Each row is a point on a tangle of strands that fork, close into loops and nearly touch. The rows are in no order.
Points whose rows are less than 96.5 apart are linked; no others are. Some points are linked to none.
K717: [-17 -30  17  26  -4  -6  36  11   9 -22 -25  30 -13  -1  -1 -51  18   5
  -4  -6   4  58 -25  30 -29 -47 -53 -12  44]
K211: [-36  -3  -1  -8   3 -12  34  32  -5  21  21 -21  33 -43  35   4 -14   2
  34  11  44 -27  34   9  37  27  82  15  18]
K720: [-21 -30 -22  23  29  17  22 -25  -7  -8  21  -8 -54  21  -5  25 -23 -18
   9  40 -25 -44 -20 -12  15  37  38  -1  13]
K922: [ -1 -17  19  52   6  48  -4 -20  -9  -3  -7  16   5  28 -10  27  10  -4
 -26  -9  -8  12 -27 -17 -34  -8  -1 -17  18]
K842: [  7  -3  37 -12 -12  -4 -12   6 -28  31  -7  -2  30  23   7  11  -7   3
   8 -18  37   7   0  -4  -6   1  -5  -5 -20]
K484: [-23  15  17  -1  -7  22   6  11  13  19 -20 -24  18 -29 -25   9   3 -14
 -34  -4  13  -4  15 -15 -28   2  -4  17 -15]
K486: [ -8   5  -8 -21   7 -14 -15  39 -20  48  -8 -12  -6 -28 -23 -13  24  -3
 -42   6  16  -6   0 -17 -26  -8 -47 -18  -8]
K109: [-39  -2 -18  59 -11  27 -31 -43  31 -42 -37  20  11   1  14  53 -20 -19
 -40  -3 -13   3  -7  -6   1  -3   4  24   1]
K224: [ 26 -25  -6  20 -13  -2 -30  -2  36 -53  24 -47  -9 -32  42  24   2 -19
 -22  37  28 -15  24   8  37  12   6  26 -23]
K96: [ 19  18  51  20  -8  57  28 -17 -18 -21  -4  11  26  26   0   7 -24  10
   1 -16 -25   5 -12  -5 -16  23  31   8 -25]
K433: [ 41   5 -29  -4 -18 -26 -44  40   4 -10  -8  -9   1 -61  31 -19  21   8
 -31  36   4 -15  20  25  38 -11 -44   4 -19]
K267: [-49  20 -31 -46  -1 -33  17  15  -3  25   3   8  24 -43 -14 -18  -8  11
  36  -3 -14 -30  51   4  57  21  34  26 -23]
K788: [ 29 -17  26  14 -24  -3  40  -5  -9 -22 -15  21 -16  15   0 -55  19  19
   5   1  15  52 -22  17 -32 -34 -51 -18   9]
K272: [-47   7   4  24 -19  -6  49 -11   2 -14 -31  -3  28  -4  26  19 -35  -4
   4 -19  52  35  -3   9 -12   5  36  13   6]
K120: [ 33  -1  -3 -24 -31 -34 -58  10   4 -12  -3   0 -29  -7   3 -14   1  -4
 -34  21  23 -11  16 -16   9   6 -70 -13 -51]
K276: [ 33  43   8 -31 -24 -30   5  11 -24 -12  -4 -20  41   8  16 -10  -4   4
  32 -30  37  28   3  10 -23  -2 -37 -13 -31]
K389: [ 38   7  19  -7   5 -17 -73  21 -20  27 -13   4  52 -14  54  16   5   5
 -10   8  10  -4  -4  13   3 -22 -21 -13  11]
K840: [ 30 -27   9 -13 -15 -14 -66 -15  -6 -13  45 -25   1  40  19  20  13   1
  29  -1  37 -13  28 -28  24   6  -3   0 -37]
K194: [-31   8  -2 -15 -16  -1 -53  26  17  47  -2 -24  48 -28  -8  39   9  -4
  -7  -8  29 -25  39 -29   5   4  34  11 -11]
K152: [-21   3 -30  16  12 -21  28  52 -29  15 -26 -16 -11 -13  17   6 -18  12
 -43   8  47  15 -30  -7 -36   3 -38 -38  -5]
K256: [-48  15 -33  -4 -11 -18  59 -24   2 -10 -16  -1 -11  12  10  11 -40 -13
  27  -9  33  30  -2  -3  -1  23  40  17 -11]
K279: [  8  -2 -10  -2  17  26  -4   1  10   6  30 -31  16  -9 -19 -11  49   2
  56   9  -4 -40  34 -19 -16  -5  45   1  49]
K381: [  9  24  18  -7 -20  26 -12  14   1 -16  -6 -35  22 -35   0  15  -1 -22
 -19   4   5 -16  23  -3  -5  21  -7  30 -39]
K734: [ 20  20   3  13 -16   7 -40 -25  43 -61  -6 -27  -5 -15   9  24  -3 -22
 -41  -6  14   7  17 -16  -3   6 -38  26 -41]
K189: [-52 -13 -15  21 -13 -11   1  15   1  29 -28   0   1 -18  11  38 -31   3
 -41  -1  44  16  -6  -9  11  11  16   0 -18]
K521: [ -8  62 -10 -29  19 -12  11 -12  10 -14 -17   0  45 -18  19   3 -28  -8
  51 -31 -30 -16  -6  46  16  -4  33  13  28]
K696: [-24  30 -40  -4  29  -4  42  -4  -2 -24  11  11 -85  16 -17  -5 -38 -10
  29   9 -45 -36 -28 -15   2  60   5   0 -10]
K323: [-30   9  39 -22  46  20  41  20 -14  28  16  -2  19 -38 -21 -33   0   9
   2  -1 -35 -45  24   6   0   3  31  13   6]
K812: [-17  -5  30 -12  28  23  33  13  14  11   0  -2   4 -32 -26 -32  10  -4
  -1   3 -42 -15   5  23  -3 -13  15  23  27]
K778: [-18 -34 -11  -2 -29 -10 -37  -8  36  12   6 -11 -11 -16   1  20  -4 -12
 -10  40  11 -21  36   3  49   6  27  24 -16]
K909: [ 30  -6 -26  11  14 -21 -49 -25  -2 -42  23  -6 -32  32  29  41 -14  -6
 -28  -6  23 -10 -17 -14  27  20 -30 -16 -27]
K488: [  3  37   7 -17 -19 -12  -3  21  11  14 -20 -33  29 -26 -14   1  15 -10
 -14 -17  37  21  16 -18 -45 -11 -29   4 -11]
K210: [  6   2 -66  13 -17 -33  -3  15  32 -32  21 -35 -31 -38  28  22 -14 -11
  -5  25  36   6  10   5  27  26  31  -4 -19]
K128: [ 55   9  13   6  17  24 -10 -25  19 -40  47 -31   8  16  -2  13  30  -7
  16  -6 -19   2   4 -13 -22  -4  10   7   8]
K56: [  6  33  24  16 -10  16  30 -12 -33 -15 -25  24  29  17  -3 -10  -7  12
   1 -50  13  36 -26  13 -32  -4 -18 -14 -11]
K826: [-12 -36  23  37  -8  -4  -8   0  -4  13 -28  20  21  24  17   5  12  13
 -16  12  41  31 -20 -13 -47 -39 -27 -26  34]
K624: [ 17 -21  16  -2 -21  29 -30 -26  41  13   9  20 -40  20 -60 -18  33 -10
 -32   1 -36   8   5 -37 -22 -19 -25  -8   7]
K223: [ 16  40 -24 -10  -7  -5 -19 -23  45 -33  -2 -13 -13   0 -31  10  12 -18
  -2 -14 -20  -8  14  -6 -11 -10 -25  19  -4]
K465: [ 21  13   8 -15   5   8  14 -29 -19  -4  18   5  11  42 -10   4 -11   4
  56 -12 -20 -14  -1  19  15  12  35   7  -4]
K282: [-32  36 -68 -31   8 -34  39 -14  16 -20   1  11 -66  11 -10  -8 -37 -22
  37  -8 -14  -9 -10  -9  13  43  15  14 -13]
K807: [ -7 -31  23 -35  23  -6  40   4  -5  22  18  16 -27  15 -39 -56  17  14
  34 -10 -29   2   2  33  22 -26  11   3  20]
K820: [-19   8 -27  -6  -1   4  37  12  -4  -9   0 -28 -43 -21 -24  -8  -7 -20
 -22   6  13 -16   1  -4  -9  26  -7  -2 -17]
K392: [ -4  -3 -34  26  25   3  45  31 -23  -7  -2 -31 -38   2   1   8  -1 -13
 -18  -9  24  11 -42   4 -39   8 -26 -39  24]
K854: [ -3 -14   0  -1  27  15  12  26  -6  27  27 -29  18 -30   5 -11  40  -4
  33   2  18 -42  21   5  -6  -9  49  -5  67]
K881: [-45 -24  24  22  10 -11  34   6 -19  22 -25  26  13   7  -2 -21   3  21
 -17 -25  36  30 -17   3 -36 -34 -21 -25  26]
K723: [-22 -14  24  32  37  61  38  16  38  -5   1   0  -5 -16 -28 -24  10  -2
 -15  15 -83   7 -24  -8 -34  -7  16  -2  58]
K423: [ 29  11 -21 -15  12 -27 -40  38 -49  22 -25  16  19  14  33  13 -12  22
 -32  18  17   3 -34  -9 -20  -8 -58 -40 -13]
K813: [ 26  19  32  -7 -34  40  26 -20  41 -14  10  -1  -6  30 -43 -35  14  18
  -2   0 -50  23  18 -41 -27   6  18   5 -17]
K704: [-26   3 -47 -21   3 -41  -5  41  13  36 -11 -16 -17 -29 -20 -12  11   5
 -21  -4  20   2  -3   0  -5 -14 -33 -21  11]
K895: [ 33  -9 -19  15   7  -1  -7 -27  36 -72  28 -39 -25 -10  21  13   9 -20
   1  23  -2 -15  17  15  30   7  -4  24  -2]
K906: [ 34   8   0  13   3  12   6 -17  24 -57  30 -52   0  -4   8  18  12 -19
  14  10  13  -5  15   2 -13  10  13  21  -5]
K428: [ 24 -35  67  -5 -14  31  15   9  -5  41   9   5  -6 -29 -27 -44  34   2
 -40  22 -12  19  15 -10 -18 -23  -9  12   9]
K66: [-60 -17  16  40 -16  18  55 -23 -24 -22 -17  21  16  12  13   5 -19   7
   1 -19  42  23  -9   6 -23   9  31  11  -8]
K471: [-16  48 -20 -37 -16 -26  21  -5   0  -1   0 -23  44  -4   6  15 -23  -5
  61 -31  24   3  18   5   4  19  42  13 -12]
K29: [ 58  -4 -29  -5  -2 -29 -66  20  -7 -24  16  -4   1 -34  42  -9  38  14
  -9  28   7 -19  24   4  38 -13 -48  -4 -10]
K686: [-11  -9 -10  16  -1 -11 -21  10 -33  18 -45  35  -8  12   8   4  -7  16
 -48   3  13  10 -33  -6 -13 -15 -66 -32  -8]
K940: [  4  28  16  20 -17  37  18 -33 -21 -44  -4  18   4  45  -5  20 -27   7
  12 -30 -13  14 -16 -13 -19  28  10   2 -49]
K942: [ 65  27  20 -30   0 -25 -13  15 -53   0   4   8  33  13  36 -18   3   9
  27  -7  16  18 -18  15 -24 -11 -43 -28  -7]
K348: [  1  22 -33 -16   7 -15 -10  10  34  -8 -13 -11  -9 -15 -21  -9  17 -17
  10 -16 -28   2   1  30   5 -22 -23  15  28]
K411: [  7 -40  75   1 -18  28  17  -6   6  12  -2  -2   7 -19 -11 -27  11  -7
 -17  29   7  -7  25  17  17 -12   5  35  -9]
K118: [-15 -22  11 -10 -14 -16 -20  19   5  36 -13  -8  15 -31   4  -2   4   1
 -26  23  20 -14  22  16  35  -8   0  16 -13]
K921: [  7  11 -67  -1 -14 -31   8   2  -3 -27  19  -9 -44 -13  37  21 -40 -19
   1  13  32   5  -3   3  39  46  21  -8 -43]
K123: [-28 -10 -15  13 -28 -13 -13  13 -14  14 -12 -17 -17  12  12  31 -25  -2
 -28   2  59   2  -1 -32  -8  29  -4 -21 -40]
K852: [ 31   5 -20  -4  21  13 -29 -14   8   0  29  -6   8   7 -20 -10  56   3
  62  -9 -35 -33  23 -10   0 -22  23   2  54]
K823: [-16  53 -48 -33  -3 -33  10  -9  10  -2  -9  -3  22  -3   3  19 -29  -4
  43 -26  -8   6   8  18  22  15  30  17  -8]
K586: [ 56  13   3 -25  16 -23 -26  21 -60   8  -8  22  19  25  38  -3  -2  18
  -2  11  13  16 -36  -1 -35 -17 -63 -36  -5]
K216: [ -5  30 -30 -11  16  -7  11 -13  -8 -16   7  27 -53  10 -12   2 -31  -5
  21  13 -57 -54  -9   4  36  49  -1  16 -23]
K834: [ -5 -24   6   2  17  -1  22   0   4  15  15 -18  14   4   8   0   8  -8
  34  10  15 -16   1  27   7 -10  43   3  53]
K382: [-29  26 -15 -29  -4 -23  37   7  -2   6  12 -26  40 -17  17   3 -15  -2
  64 -10  38 -12  32   6  13  27  71  12   8]
K568: [ -6  -3 -52  -8  15 -34  20  15 -44  22   7  18 -10  -3  42  18 -41   3
  17  -2   8  -4 -22  42  63  32  40  -7  -9]
K234: [ 18  -4  40  13  30  67  40  18  16   8  20  -6   8 -14  -7 -31  13   2
 -18   6 -76  18 -26  -9 -33  -4  40 -14  64]
K753: [ 61 -14  38   0  10 -16 -33   8  -8 -19  14 -17  26   2  52   3  18   8
  -5  40  28  32  -7 -18 -50 -38 -34  -7  25]
K291: [ 25   6   2   8  27  36  -1  -5  -5  -8  27  -4  -9   7 -16   3  20   2
  21  18 -59 -47  -2  -3   2  16  22   6  14]
K551: [-22  -1 -54 -13  17 -30 -13  36  32  12  -7 -18 -27 -17 -16  -6  21 -11
  -2  -8 -12   9 -12  26   5 -20 -24 -12  42]
K154: [ 10 -26  -7  19   7  -6  12   2  11  -3   7 -29  -3   9  12  12   7 -14
  11  14  26   7 -11  19  -7 -14   8 -12  40]
K498: [ 20  11   0   3 -14  27  57  -4  21 -45  10  23 -53  45 -37 -45  -4  16
  18 -20 -61  31 -19   9  -5   8  -4  -7   4]
K183: [  1 -10  26   3   3  15 -24  12 -47  46  -6   2  12  20  -3  18   5   1
 -27  -9  22  -4 -17 -21 -24   5 -17 -18 -19]
K86: [ 40 -23  -8  -5  -9 -29 -71 -21  28 -16  20 -10  -6   6  15   6  31  -6
  -9  22   8  -7  19   0  32 -24 -32   3  -6]
K375: [ 19  38  23  -8 -18  18 -23 -25 -20 -27   1  11  32  46  -5  33 -21  -3
  18 -54   0  18  -4 -18  -7  19 -14   7 -59]
K733: [-37 -11  -8  75   4  51   2 -31   7 -20 -11  37  14  30 -21  27   6   0
 -26 -19 -32   8 -34 -16 -45  -2   6 -17  30]
K639: [ -9   4  41  18 -25  35  65 -16  17 -24 -11  15  11  -1 -26 -49   8  18
   3 -27 -11  45  -2  13 -32 -18  10   8  10]
K915: [-30 -32  36   3  -8   8  12  -7  -9  24 -24  14   7  -9  -2   2 -17  -3
 -24   9  15 -10  15  15  31  -6  11  24 -14]
K874: [ 10  -9  -3 -16   3   3 -47 -23   9  29   3  13  -2  21 -32  15  20  -7
   2   2 -32 -35  11  -2  21 -10  -1  13   5]
K934: [-58 -10   5  -6  21 -25  44  10 -18  33 -17  10   6  -1 -12  -7 -18   9
 -15 -29  32  14   3   5   0 -17   3  -6  -2]
K916: [ 40 -26  57  -3  -9   2 -12  16 -14  40   3   7   0 -27  -1 -36  37   4
 -27  36  -2  32  -5 -15 -46 -44 -34  -4  36]
K15: [-24 -13 -39 -15  54 -11  -2  23 -13  22   9  11 -16  15  -2   1   9  -6
  42 -19 -34 -18 -26  45  27 -11  21 -14  67]
K952: [ -3  19 -21 -42 -22 -24   5  11   1   7  -3  -4 -26 -23 -39 -38  12  -7
   0  -8  -1 -13  23  12  16   2 -41   5 -25]
K229: [  1  24  10 -18 -33 -28  13   6  14   3 -10 -33  25   7  -9  -4   5   2
  19 -19  60  33  16 -11 -41 -11 -16  -4 -17]
K959: [ 33  16  34   9 -12  42  18 -26  48 -28   9   0   9  24 -24 -24  12  18
   9  11 -75  16   5 -17 -16  -1  26  11   8]
K645: [ 19  -2 -16  19  -5 -12   7   5   9 -23   4 -40  -6   4  17  20   3 -15
  -6   5  37   9  -2   2 -19  -2 -11 -13   3]
K740: [ 38 -13   4   5  23   8 -22  17 -62  34  15   3  -4  20   9   5  18  -2
  -9   2   6 -19 -26   0  -9   5 -21 -33   3]
K891: [ -8  15   3 -20   8  -5 -39  42 -21  62 -10 -15  36 -41  -6   8  28  -3
 -36  -6  18 -16  14 -20 -25  -6 -22 -10   4]
K768: [-11  25  15 -11  11   6  50 -28 -16   0   3  16  -1  41 -23  -6 -33  18
  52 -10 -34  -4 -12   2   4  25  37   7 -18]
K188: [ 63   1  42   1  -1  39   2 -21  27 -23  34 -16  20   8  -4 -14  27  -2
  20  10 -43   7  14  -5 -19  -8  35  15  20]
K257: [  7 -11  49  32   7  25 -23  -3 -17  13 -31  16  46 -11  43  21 -13 -11
 -33  -4  12   7 -18  21   0 -18  -1   1  22]
K46: [ 13  -7  33  -9 -33  34  11 -15  33   7  -3  18 -26   4 -62 -43  28   8
 -29  -1 -38  24  14 -27 -18 -16 -17   5 -10]
K754: [-61 -39   7  42   8  23  58 -23 -27  -5 -14  34 -14  17   2   5 -28   6
  -8  -3   7   4 -18   7   0  12  32   1  -2]
K342: [ 24  10 -10 -36 -32 -29  -4  17 -10  -8  -3  -7 -34 -18 -20 -39   9  -4
 -11  11  22  -5  16   3   8   5 -68 -10 -42]
K937: [-29 -12  -2  29 -25  -4 -35 -29  31  -5 -41  19  22   1  18  42 -25  -6
 -25   2   7  15   5  12  28 -14  11  25  -8]
K482: [  0 -25  17 -20   7  17  58   8  12 -12  12  27 -60  23 -44 -66   8  13
  17  -9 -51  26 -15  28  13 -11  -9   2   8]
K218: [ -1 -35 -11  -1 -23 -19 -51  -2   3  10  24 -22  -6  17  18  32  -2  -4
   9  17  36 -16  25 -15  34  12  21   1 -27]
K429: [  4 -18  15   0  -7  -5  -9   2 -29  26 -28  39 -20  20 -20 -28  16  18
 -30  -4   4  28 -26 -11 -28 -28 -65 -28  -3]
K841: [-14   0  16 -31   8   0  17  26 -47  38  16  -6  28 -21  -3 -10   1   6
  13 -10  22 -36  24   8  22  21  21  -2 -15]
K581: [-46 -21  -6  -3 -11 -26  -3  22  26  48  13 -17  30 -28  17  27 -11   9
  14  15  43  -7  30  -2  32   7  83  14  10]
K976: [ 15  -1  26 -21   9  31   4  19 -51  30  28  -3  22 -11 -10 -19  25   5
  23  -3   0 -42  20  -4   7  23  27  -4  -2]
K864: [-51  18   1 -25  19  -4  -3  -1  36  18 -21   8  -1 -35 -38  -9  -3   1
  -4  13 -63 -40  22   7  23  -5   1  41   1]
K501: [ 47   2  31  -7  19  55  29  23 -13  17  49 -14   3 -11 -10 -45  38  15
   8   5 -57 -12   2 -17 -28   9  52 -16  47]
K192: [ 19  18  29  -5   6  -7  -5   0 -13  22 -31  29  26  -6   9 -24   8   1
  -6 -23 -12  40 -30  25 -28 -45 -42 -11  35]
K975: [-51 -21  27  18  40  29  47   6  48  -8  -9  -9   1 -27 -22 -21  -3 -11
  10  12 -45   6  -5  19 -12 -24  21  20  57]
K480: [-13  13 -16 -14   2   2 -54  51 -23  53   1 -13  46 -45   7  23  25   3
 -14 -11  25 -38  30 -27  11  14   9 -12  -7]
K405: [ 42 -12  42   1   2   5  -7  -1 -14  29   1  21   2   0  -4 -34  29   8
  -7  -2 -18  48 -22   3 -40 -46 -28 -17  46]
K792: [ 19  25  13  19 -10  22 -13  -1  12 -65 -10 -33  17 -29  33  32 -22 -25
 -30  -4   9   5   9  10   9  20 -12  40 -49]
K302: [ 49  -1   6 -13  17   9 -53 -20 -11  23  26  15  13  19 -15   2  44  -2
  26 -12 -40 -19   3   7   6 -24   2  -2  38]
K133: [-69 -34 -50  13  26 -16  36 -20  -3  13 -15  38 -45  31   7  10 -34 -11
  16  -6  -9  26 -30  12  32  -2  33   5  31]
K52: [ 31  34  12   9  16  28   1 -20  45 -29  15   1  -9  19 -23   0   5  12
  22  11 -91 -20  -6 -12 -14  11  10  18  10]
K402: [-15 -15 -21   5   9 -11  55  28 -10  -8  -2 -27 -47 -14 -10 -23  -2 -11
  -7   8  24   8 -16  20  -8   3 -22 -16  10]
K253: [ 15 -11  35  23  -2  38  38  -7   4  -2   1  -5  10   8 -15 -16  11  -1
  -7 -12  -5  28 -18   1 -39 -16  10 -10  25]
K640: [-17  16 -20  -9 -43 -51   7   4  34  -2 -14 -33  22   5  12  16 -15   4
  22 -10  71  46  19 -12 -12  -5   9  -2 -20]
K490: [ 70 -27  24   6  18  -4 -26  15 -55   9  24  -1   7   9  46  -7  22   4
   5  29  10  -8 -19  15  -7 -12 -21 -25  19]
K797: [-47  -2  38 -28  45  -2  41  11 -18  42   7   3  31 -19  -2 -12 -22   3
   7 -17   3 -33  21  12  17  -4  49   5   7]
K26: [ -3 -12 -41   4 -14 -39   3  19 -17  14  10  -7 -14   0  44  28 -36   8
   8  18  48  15 -12  13  37  32  30 -18 -27]
K774: [-45  38  19 -27  29  -5  40 -17  -7  17 -16  17  17  -1 -27 -11 -38  16
  32 -14 -47 -22   5   0  10  19  23  24 -22]
K37: [ 17 -15 -34  22 -20 -26 -38  14  39 -41  33 -47 -11 -37  44  33  -4   0
 -14  30  48   7  18  -7  30  17  17  -1 -31]
K432: [-36 -34 -14  43   5  30  11 -40   7 -17   2   5 -51  31 -11  36 -27 -21
 -14  26  -2 -28 -16 -41 -10  37  35  -7   1]
K790: [-44  24   4  38 -10  36  30 -27  42 -39 -27  37 -12   7 -41 -15  -2  17
  -8  -8 -65   9 -17 -13 -34   4   2  15   5]
K800: [ 70 -30  35  -3   3  -4 -43  12 -32 -19  26 -11   4   3  48  -8  26   7
  -6  41  22   5  -1  -8 -10 -13 -40  -3 -12]
K40: [  9  10  -2   8  -8  15 -20 -33 -10   5  -2  28 -23  55 -37  20  -4   2
  -8 -34  -9   4 -16 -23 -14   3 -16 -20 -23]
K107: [ 41 -21  17 -11 -18  -8 -72 -40  26 -14  27  -2 -10  30  -8   8  26  -6
  -2   3   4  -8  23 -19  18 -16 -26  11 -28]
K497: [-40  32   9 -51  14 -23  23  -7  -8  16  -1  14  30 -24 -25 -27 -15  13
  56   1 -43 -39  38   3  38  20  24  34 -26]
K647: [-26  15   5  27 -20  31  49 -24  39 -44 -21   3 -12  -1 -37 -18  -1   1
  -1 -12 -25  23  -2  -4 -36  -5  -1  16   3]
K791: [-24  15 -43 -52 -15 -32   4  14  -4  11   3  15 -14 -34 -31 -35   8   7
  26  -5 -19 -33  43  14  65  12 -14  19 -28]
K620: [  7 -13  30  29  -6  24 -47 -25  11   7 -29  23  27   8   3  33   0 -15
 -33  -4 -15   3  -3   8   9 -22 -17  23  -1]
K25: [ -7  35  15  -8  -1 -14  15  -4 -21  11 -37  22  35   6   6 -12 -17   9
   6 -48  13  32 -22  29 -15 -25 -22 -13  10]
K958: [-53  22 -42 -25   6 -25  55 -21  11  -7 -11   5 -40  13 -21 -11 -31  -9
  32 -13  -5  17  -4  -2   4  17  19  15 -10]
K443: [-99 -56 -33  38  25   3  42 -23  -9   5 -13  52 -41  16  -5   2 -21  -5
 -11  -3 -11  15 -22  -3  11  -2  23   2  24]
K110: [ 26 -15 -17   4  10 -27 -90  11   4 -25  25 -19   2   7  50  40  -3  15
 -37  13  32 -10  -6 -30  19   8 -37 -16 -40]
K408: [ 19  27   8  -8  18  12   9  -3   2 -10   7 -13  34 -21  22  -6   5 -14
  45  -8  -9 -28   2  39   9  -7  39   8  43]
K135: [ 38  -3  -4  -9  10 -28 -84  38 -14  17 -17   9  47   1  59  34  -6  26
 -26  29  18   8 -14 -14 -13 -28 -35 -23  -2]
K467: [ 29   2  -1  23 -23  33  33 -14   2 -36   7  41 -37  49 -24 -36  16  22
  -9 -35 -42  48 -29  -5 -18  -5 -19 -30   6]
K441: [ 46  11  39 -23  13  48  11  19 -44  30  40   2  20 -17  -6 -37  35  10
   9  -8 -35 -19   6 -10 -14  13  36  -9  22]
K21: [-49  -6 -22  27   1 -23  25  50  -5  25 -31 -10   0 -35  21  23 -26  13
 -56   8  51  21 -14 -10 -10   6  -6 -21  -8]
K776: [  8 -16 -17  -7 -16 -29 -25  33   3  22 -21  -3  -2 -39  18  -9   2   8
 -36  36  15  -5   6  25  35 -11 -31  -7 -12]
K200: [  0 -17   7  -9 -12  13 -42 -29  26  23  -1  20 -35  20 -52   3  16 -10
 -21   5 -27 -25  12 -21   6  -8 -14   2  -4]
K594: [-43  -8 -44 -29 -15 -34 -22  15  14  51  15   9  16 -33  -5   9  -3  18
  25   8  16 -17  44  -5  57  11  58  11 -14]
K708: [ 27   6  22 -11 -12   1 -10 -20 -16  -7   8  -4  22  35   1  12  -6  -2
  29 -18  13   3   4  11   4   4   6   5 -22]
K377: [-22 -16  16 -33   6 -23  25  28 -65  43  10   9  20 -10  19  -6 -25   9
  14  -6  34 -24  16  22  50  25  19  -6 -27]
K285: [-36   7  -7  64  -3  52   8 -36  41 -41  -8  34 -11  21 -33  15   3   3
 -18  -8 -59   4 -23 -31 -43   5   2  -5  24]
K674: [-15  15 -22  19 -13  -3   2  -4   9 -17 -40   6 -12 -12  -2  10 -15  -9
 -35 -12   3  11 -11  10   2  -4 -33   3 -11]
K376: [ 25 -23  24   2  -9 -16 -12  10 -11   5 -13   1  11  36  25   0  11  20
  -5  35  53  35 -16 -31 -63 -35 -41 -27  12]
K843: [ 25  24 -23   9  -9  -8 -33 -20  56 -58  -4 -16 -28 -18  -9  10   8 -26
 -44  -3   0   6   9 -11  -4  -8 -52   7 -10]
K709: [ 41 -11  17  18  18  -3 -52  -4  -5   6  -8  -2  40  -9  51  24  10 -13
 -16  12  -2  -2 -15  29  11 -31 -13   0  33]
K787: [-16 -17 -41   5  18  -8  13 -14  -3  -4   4  13 -51  16   0  12 -25 -16
  17  21 -26 -32 -16  16  42  21  20  10  10]
K877: [-45   2  25  -7  -9  14  -1   3  30  32 -13 -27  38 -20 -19  25  -1  -6
 -11   6  18 -17  30 -25 -17   4  37  29  -7]
K684: [ 15   1 -24   7  24   7 -22 -25   7 -23  23   3  -9  15   2  15  13   0
  47  19 -47 -58  11  10  38  11  29  18  21]
K349: [ 27  -3  -7 -20  14  -6  -6 -21 -22   1  22  14   0  30  -3 -11   9   8
  65  -2 -29 -32   6  32  43   2  29   8  18]
K711: [ 15  -2 -51  26  10 -32 -35 -37  21 -63   7  10 -51  20  34  38 -36 -12
 -36 -11  23  10 -25 -12  27  22 -24 -22 -14]
K664: [ 26 -10  18  20 -31  16  14 -14 -16 -10  -4  47 -23  35 -21 -44  23  21
 -19 -25 -19  48 -24  -4 -25 -22 -40 -27  -5]
K871: [-20   7 -25 -16 -34 -28 -11  -9   2   9  -3 -14  -7  26  -4  30 -24  -6
  11 -16  57  17  12 -31  -5  21   5 -13 -43]
K593: [ 30  -5  -3 -11 -12 -29 -87  15   5 -22  -3   3  -1   9  38  22 -16  11
 -43  15  25   6  -3 -33   3  -2 -68 -13 -61]
K196: [-28  -7 -62  -4  26 -22  28 -10 -15   7  -4  29 -38  18  27  22 -43 -13
  23   3 -21   1 -31  31  53  22  37   9  13]

A tip is a point with one link. Name the tips that can be reached along the links from each point below, in the order of the rows.
K110 => K96, K934, K432, K711
K840 => K56
K152 => K717, K109, K807, K820
K841 => K377

How many points has the smallest loop of links through each point below? Write - if it is on no loop.
K216 => 12
K291 => 24
K852 => 16
K348 => 14
K790 => 7
K975 => 10
K840 => 9

A fork is a point with three links, a tip a point with one. Leave the first point through the second and follow the links. Name the first fork or tip that comes.
K812; K975 => K841
K852; K302 => K959
K826; K376 => K708
K952; K342 => K711
K223; K348 => K484

Name the points in between on the shortest way along the links from the first point to the second, in order.
K774; K854 => K497, K267, K594, K581, K211, K382, K471, K823, K521, K408, K834
K26; K958 => K568, K196, K787, K216, K696, K282
K490; K874 => K740, K183, K842, K708, K465, K349, K684, K291, K52, K959, K813, K46, K624, K200
K118; K25 => K915, K411, K428, K916, K405, K192
K484; K21 => K488, K229, K640, K871, K123, K189
